A landscape with many valleys, sampled at points; each row gives a point and its height.
From any point a ball rolls to the lowest of the 5 points nearest to it. It stops when none of these is lower. Distance is the straight distance between rows; heights are no part of it.
Pov (h 3.59): [143 144 145 128 146 137  95 148 135 128 121 118 154 129 177 132 127 145
 154 157 138]
funep (h 2.39): [130 118 136 138  89 109 119 142 111 127 119 105 151  97 165  92  92 132
 111 172  88]
gozol (h 6.68): [153 167  87 146 173 146 129 102  79 155 121 151 151 143  69 156 178 110
 150 106 177]
lipet (h 2.19): [ 83  47 132 116  71 143 186 140 156 142 140 120 100  97 138 116  97 124
  74 119  57]
livog (h 2.05): [ 96  91 131 112  79 106 152 144 143 137 144 112 133  90 164 126 109 100
 103 146  66]
gugeb (h 7.13): [135 173 102 204 112  99 103 106  76 124 160 102 118  91 107 147 127  88
 133 125 136]
puvom (h 2.14): [132 122 148 127 139 114 110 143 146 120 132 118 154 116 167 126 142 127
 135 167 128]
Pidan (h 2.47): [145  89 180  55 129 142 152 118 155 114 112 154  86 143 112  91  99 183
 107 149 116]
ruko (h 2.36): [ 86  21 147 129 102 141 204 131 140 134 114 164 100 127 112 148 139  81
  51  58 126]
Suma (h 2.56): [160 137 153  75  85 151 149  99 141 133 115 136  94 159 108  83 112 193
 139 178 129]
lotep (h 2.26): [133  90 171  66 105 148 155 123 190 120 107 138 113 155 182  85 101 178
 102 144  79]
bom (h 2.32): [ 85  39 121 135  76 145 204 104 120 140 126 132  89 126  89 131 102 119
  46  83 123]
sus (h 2.17): [ 56  47 167  60 120 166 145 136 149 120  79 196  92 137 117 139 148 136
  75  91 158]
gur (h 2.43): [129 103 154  77  99 176 147  87 155 126  97 126  86 130 101  35  68 182
 108 164  99]
tezu (h 5.85): [118 136 110 198 160  94 126 117  86 131 160 120 152 107 106 167 174  70
 135  84 169]
vaz (h 7.37): [120 162 105 160 140 114 109 122  94 127 132 116 150 118 126 132 145 105
 133 131 130]
Med (h 5.75): [124 138 113 155 203 102 119 149 138 121 147 131 181 112 127 197 212  90
 165  68 165]
Kemuz (h 5.61): [177 177 130 152 147 120  78 143 135 115 139  86 132 139 154 147 105 155
 180 156 163]
dus (h 4.46): [146 144 138 139 137 126  93 157 152 107 145  98 151 118 191 150  96 121
 159 163 143]
zer (h 2.38): [106  84  92 161  99 146 201  97  99 149 127 144 111 158  71 114 129 118
  68  77 147]
miv (h 2.41): [ 91 109 114 124  51 123 127 119 107 145 123  75 115  79 125  73  88 146
  89 176  82]
fonu (h 2.23): [ 98  82 108 138  80 159 187 104 124 123 110 168  95 142  73 128 126 116
  60  88 148]
dopo (h 7.56): [143 190 118 116 161 143  88 120 102 136 103 124 129 142 136 114 143 148
 163 145 163]
geno (h 1.13): [120 141 105  94 170 134 163 106 113 138 109 183  89 168  95 150 144 142
 117  93 165]
marun (h 5.09): [156 165 132 147 137 132 101 155 134 108 130 106 141 123 173 135 102 151
 182 176 150]
fug (h 0.99): [153 145 145  78 122 154 129  97 117 126 107 145 100 156  87  87 139 182
 147 144 142]
Fefe (h 2.06): [102  79 138  87 145 135 144 141 143 135 113 188 108 153 125 147 132 110
  89  77 146]
tipu (h 2.33): [111  94 153 117 117 114 134 152 156 131 133 124 157 114 180 128 107 119
 116 160  92]
lum (h 2.25): [ 68  75 163  52 121 151 153 106 147 116  87 188  76 148  91 106 135 155
  95  99 143]
tef (h 2.31): [129 126 119  89 112 153 144 104 130 128 114 160  89 162  74  72 115 164
  92 127 117]
Kene (h 0.46): [171 171 113 197 101 117  82 133 109 132 160  74 122 115 130 124  78 149
 137 173  96]
ruli (h 7.06): [170 185 134 171 150 139  87 169 168  91 131  82 163 129 175 169 121 169
 221 162 173]
Sed (h 5.77): [131 161 128 137 158 117  90 163 146 110 144 106 165 118 161 163 133 140
 170 148 156]
talo (h 1.61): [114  80 136 120  99 123 163 125 109 136 148 142 136 119 119 133 143  96
  99 115  96]
nufet (h 2.35): [122 106 108 132 110 147 178 112 101 152 130 162 123 150  93 124 132 109
  85  93 136]
tep (h 0.68): [122 132 144 155 105 105 117 135 114 125 140 113 144  96 138 134 118 104
 120 154 115]
kufug (h 8.42): [136 170 102 165 146 129 108 131  75 143 128 136 160 128  93 150 161  89
 132 100 170]
vosip (h 2.29): [ 97  74 117 101  92 160 167  99 132 128  97 172  78 169  73 131 143 115
  83  85 157]
mab (h 8.75): [134 193 130 124 178 123  84 124 108 137 107 115 145 143 130 149 164 140
 199 126 188]
vos (h 0.64): [144 150 144  75 153 136 119 120 142 140 136 135 129 158 160 117 130 155
 153 152 146]
Pabi (h 6.75): [147 175  94 226 134  89  89 117  88 111 164 109 144 106  94 163 170  88
 149  79 143]
datad (h 3.81): [127 133 121 127 159 120 124 124 105 135 131 148 151 132 141 166 162  92
 137 111 139]
dud (h 6.76): [126 139 105 187 147  88 102 144 145  85 192  79 145  92 154 180 170  74
 163  97 120]
Zelap (h 3.51): [142 118 164 155 100  93 105 153 132 110 152  88 144 103 194 129  83 128
 129 173  86]
nako (h 6.43): [149 171 110 186 133 100  81 143 105 135 144  94 127 114 113 144 115 119
 135 139 129]
Kefa (h 2.53): [126 136 120  92 189 120 142 134 146 143 125 183 139 159 137 169 147 123
 144  99 148]
lod (h 6.80): [153 196  98 191 138 125  65 128  98 116 128  85 123 127 125 139 121 150
 163 148 146]
buno (h 2.58): [117 108 122 158 114 103 159 124 101 122 154 143 148 108 111 134 163  85
 112  96 126]
Farak (h 1.92): [114  81 101 158  94 138 188 107  90 145 135 126 132 124  89 125 132  84
  79  95 125]
lopap (h 6.03): [137 156 130 144 141 100  80 139 124 121 151 121 161 104 146 157 138  97
 151 135 137]
Kupad (h 6.95): [134 178 106 182 178 112 117 131  92 141 136 126 150 117  83 174 190  87
 170  83 188]
doda (h 5.38): [151 175 148 112 128 128  96  93 107 136 113 106 115 137 123  82 115 167
 163 175 153]
Pok (h 2.21): [121  96 119  87 145 130 161 129 143 147 126 187  96 171 115 154 131 123
 100  79 157]
Ved (h 6.21): [143 167 110 146 123 143 116 105  90 155 115 133 137 140 104 117 148 119
 126 127 144]
sese (h 1.00): [140 160 118  98 146 136 145 104 112 156 100 160 108 154  96 111 151 134
 125 113 143]
Lirol (h 5.42): [166 190  97 215 135  85  77 129  99 133 176  87 123 123 117 151 111 109
 157 131 106]
romo (h 2.27): [ 87  66 119 120  62 138 196 121 131 138 115 130  91 110  97 116  97 113
  62 110  84]
raduz (h 8.04): [132 183 104 159 174 116  98 134 100 130 127 119 159 121 100 169 178 115
 187  96 162]
dinob (h 1.54): [117 120 124 101 150 133 143 141 151 139 135 155 134 145 151 146 147 133
 136 129 127]
ruza (h 1.08): [126 141 104 144 137 144 156 100  87 157 126 166 132 145  69 140 161 102
 103  94 151]
dapoz (h 4.40): [142 162 132  89 182 146  99 161 152 131 114 122 165 145 164 153 139 147
 189 138 165]
mitot (h 4.56): [119 141 136 159 133  97 115 138 116 132 166 123 157 104 134 165 165  79
 144  96 128]
fiso (h 1.93): [118  80 136  84 131 124 159 142 159 138 128 165 130 144 153 132 120 121
 103 114  95]
marir (h 2.16): [119  99 114  94 117 151 153 121 138 141 115 154  89 155 107 121 119 128
  69  98 121]
voz (h 2.40): [ 97 112 121  75 116 153 146  89 121 124  84 191  71 154  64 107 146 145
 103  90 176]
kigon (h 3.27): [134 159 146 109 114 121 105 125 127 125 113 116 121 132 159  93 110 154
 126 189 121]
mut (h 2.30): [105  90 108 121  74 145 162 113 123 132 113 129 103 104  79  77 109 134
  73 134  81]
sorif (h 6.79): [164 221 128 144 177 136  83 125 108 100 125  99 115 138 127 123 116 166
 207 161 180]
givuk (h 2.18): [ 96  61 136  95  99 173 176 123 151 111  93 174  80 135  84 100 117 137
  46 104 136]
ras (h 7.96): [139 172 101 164 159 110  85 141 116 131 136 127 144 121 119 174 162 120
 173 129 160]
Von (h 0.53): [128 130 129 109 135 118 127 133 118 151 132 152 151 110 144 135 137 117
 124 139 104]
Sen (h 8.37): [146 192 112 155 131 130  89 117  78 135 111 120 133 135 107 132 140 134
 154 139 152]
koris (h 2.37): [118  98 137  64 109 169 143  85 140 113  95 152  63 143  72  62 115 167
  89 127 122]
Fufe (h 0.41): [176 198 132 159 124 132  83 132 124 116 120  83 118 132 149 118 100 171
 174 189 144]
Reta (h 2.22): [149 136 143  86 174 121 125 153 147 128 118 128 156 142 177 137 140 137
 154 148 149]
vus (h 3.86): [140 117 110 136 164 129 153 127 138 130 161 155 167 133 130 173 175  87
 117  81 123]
Gavof (h 2.44): [126 120 152  88  95 150 155 114 164 120 111 116 106 139 139  55  87 159
 109 142  92]
modob (h 0.27): [167 153 138 159 167 116  83 161 161  90 148  90 167 119 171 155 100 136
 174 166 138]
temuz (h 2.45): [130  88 171  58 108 172 140  95 182 109  81 121  66 149  93  50  71 189
 114 147 107]
purat (h 4.90): [175 166 120 195 140  91  88 155 141  93 170  56 162 114 176 152 102 139
 174 156  94]
tebuf (h 1.30): [157 161 148 105 179 155 106 154 155 101 110 109 157 134 182 145 141 152
 203 169 159]
mevud (h 2.42): [136  82 166  96 104 141 131 146 175 138 105 113 150 116 200  96 105 162
 135 168  85]
buv (h 1.97): [129 121 118 145 129 116 142 126 122 148 142 147 155 121 114 132 144 102
  97 112 112]
sig (h 2.28): [ 82  27 148 116  78 130 193 142 156 131 139 128 102 111 139 128  91  97
  88  86  53]
Vud (h 2.24): [105  73 146 101  76 125 156 147 149 153 126 108 119  87 170  83  83 123
  92 151  50]
Pizev (h 6.10): [135 160 113 182 129  94  92 141 117 113 157  92 151  99 128 155 136  97
 152 119 120]
Lek (h 0.90): [111  73 124 138 125 117 186 133 127 137 145 150 132 138 124 155 143  86
  87  69 130]
Luvi (h 3.84): [125 146 128 168 117 108  79 144 104 121 153  91 124 111 143 119 106 130
 144 158 121]
fovuz (h 2.13): [ 88  68 146  74  98 138 154 131 163 130  98 159  78 129 115  88 105 145
  72 112  88]
lisam (h 2.59): [162 144 185  72 142 153 116 141 151 120 103 118 136 141 207 121 107 151
 177 172 153]
vutok (h 4.42): [111 160 107  97 215 120 123 147 146 129 126 163 176 140 116 176 176 110
 179  99 175]
Tiz (h 2.54): [152 111 173  66 109 155 135 108 163 103  99 125  68 149 137  51  71 185
 142 178 104]
mupuf (h 2.20): [119 115 137 114 158 113 127 135 139 142 133 149 169 130 157 155 138 126
 131 135 134]
nika (h 5.98): [127 153 137 135 149 128 106 141 119 133 135 126 165 126 129 155 155 123
 165 143 132]
gidi (h 2.04): [111  76 154  75 125 129 137 147 184 112 108 171 119 145 165 109 106 159
 104 132  97]
Vode (h 5.81): [134 158 126 179 161  78  85 161 147  81 172 100 179 113 149 184 126 128
 173 140 128]
rilif (h 1.81): [114  94 121 136  83 127 152 132 104 153 145 116 132 106 126  97 128  87
  92 139  87]
zavo (h 2.89): [132 142 126 107 120 132 122 122 118 151 104 124 116 141 121  90 126 157
 122 161 103]
Gibip (h 2.34): [ 80 101 101 114  52 155 146 105 138 149 122  88  98  96 109  49  75 141
  64 136  39]
sal (h 6.38): [133 133  95 201 144  79 112 126 121  98 180  99 166 108 143 169 198  65
 162  53 146]
bamen (h 4.54): [176 189  99 222 135  96  77 128  99 127 164  67 159 106 131 148 108 139
 164 168  91]

Where does a ball stop that starts at each point below?
mevud -> Von
Tiz -> Von
temuz -> Von
Gavof -> Von

Call two points neighbours if one is among the 5 nearest of the other. Go from one point of each pair to the other, from neighbour to neighbour, staying as low as possible. Name the highest point that can't be avoided.
Kene / Lek -> Luvi
vos / Von -> dinob
tebuf / Lek -> Reta
Von / modob -> dus
